Each row is a point on a tangle of strands that fork, close into loops and nearly touch. The rows are in no order.
(in the rows, 128 means zero)
Two points are linked if the straight distance between their rows is under 46.3. Some points are linked to none.
Q_62: [143 123 161 104 149 158 104 146 148  50  81 126 122]
Q_432: [116 179  78 177 155 109  87 119  91 212 147 173 140]
Q_640: [136 131 161 108 120 145 122 145 151  76 105 107 120]
Q_721: [134 138 133 123  68 113 123  64 154 102 143  89  65]
Q_776: [136 135 156 112 109 141 135 144 152  97 122 104 125]
Q_283: [148 122 119 130 116 130 170 102 146 197 110 169 109]
Q_688: [138 122 123 131 144 138 159 155 133 166 122 143 154]
Q_974: [124 130 136 136 162 125 124 193 113 142 153 124 177]
Q_392: [131 135 123 129 113 123 156 131 126 181 154 138 131]
Q_493: [139 125 136 127 145 138 152 166 135 147 125 133 156]
Q_786: [133 140 140 114  78 122 145 101 150 138 158 107  93]
Q_458: [135 122 164 105 140 152  87 139 141  39  85 114 117]
Q_184: [136 137 136 116  88 128 153 107 148 145 146 116 102]
Q_593: [126 117 175 100 139 150  68 147 136  30  89 111 114]
Q_566: [162 129 127 115 142 158 147 115 155  95  59 145 118]
Q_441: [122 161  82 172 159 111 109 129  96 210 141 165 155]
Q_413: [152 123 122 128 109 137 170  92 153 183  99 164  97]
Q_224: [138 126 117 133 116 123 164 113 134 202 128 165 119]
Q_707: [129 129 119 132  75 111 112  53 146  80 128  84  66]
Q_138: [113 189  76 178 147 109  80 114  84 207 162 167 128]
Q_167: [132 135 130 122 101 126 155 123 137 165 154 126 118]
Q_208: [141 121 161 111 150 151 138 177 148 106 109 130 145]
Q_606: [130 136 151 115 106 136 142 147 146 111 138 105 128]
Q_603: [ 89  69  99 116 167 122 111  58  96  28  82 125 115]
Q_160: [123 141  99 151 137 109 133 132 103 202 159 153 145]
Q_351: [129 124 107 144 128 115 157 108 124 221 131 181 125]
Q_356: [139 121 105 144 143 133 164 132 130 205 111 172 149]
Q_428: [108 149 131 126 103 107 126 154 103 149 205 104 148]
Q_117: [ 94  78  89 129 132 113 111  45 108  37  96 104 101]
Q_339: [126 134 110 140 125 118 146 133 113 192 159 144 142]
Q_469: [119 149 119 145 145 110 116 173  99 156 175 118 172]
Q_923: [112 140 153 115 100 121 131 167 126 123 179  93 143]
Q_121: [121 153  90 161 147 108 121 129  95 203 156 156 150]
Q_935: [128 121 112 134  87 111 110  50 139  66 115  90  76]
Q_416: [ 86  70  97 124 148 116 110  56  98  28  95 111 109]
Q_965: [130 121 151 125 160 135 124 198 125 127 142 124 171]
Q_675: [131 118 168 114 155 144 120 200 131 110 138 121 163]
Q_241: [147 116 168 106 159 162 128 184 148  94  99 137 146]
Q_326: [150 117 169 104 159 162 119 167 151  73  85 135 134]
Q_152: [123 137 151 114 105 128 139 156 134 122 159 101 136]
Q_386: [136 123 108 143 152 135 158 148 127 186 116 158 158]
Q_543: [138 125 146 118 141 145 147 173 140 128 121 128 152]
Q_10: [122 143 123 145 160 117 118 182 102 150 160 122 178]
Q_232: [116 106 171 103 145 145  46 135 119  16  86 112 110]
Q_180: [130 123 100 150 141 121 153 117 121 222 120 182 138]
Q_607: [117  98  96 131 119 114 111  48 121  47  92 102  94]
Q_808: [122 109 105 132 104 116 105  55 131  52 101  95  88]
Q_936: [132 141 137 117  70 117 133  85 153 120 145  98  75]
Q_984: [110 143 141 122 110 114 132 165 112 137 188 100 154]

A piece is all that can be reached along the links. How many separate loops has the piece of each point below (a circle has one, a figure eight two, a Y none), and how many tips (points with one link)?
Q_117 => loops 0, tips 2
Q_606 => loops 0, tips 2
Q_232 => loops 0, tips 2
Q_974 => loops 0, tips 2

Name the points in between on the shortest way along the links from the first point to the second, in order.
Q_593, Q_326 => Q_458 > Q_62
Q_606, Q_428 => Q_152 > Q_923 > Q_984
Q_413, Q_180 => Q_283 > Q_224 > Q_351
Q_356, Q_208 => Q_386 > Q_688 > Q_493 > Q_543
Q_607, Q_936 => Q_808 > Q_935 > Q_707 > Q_721
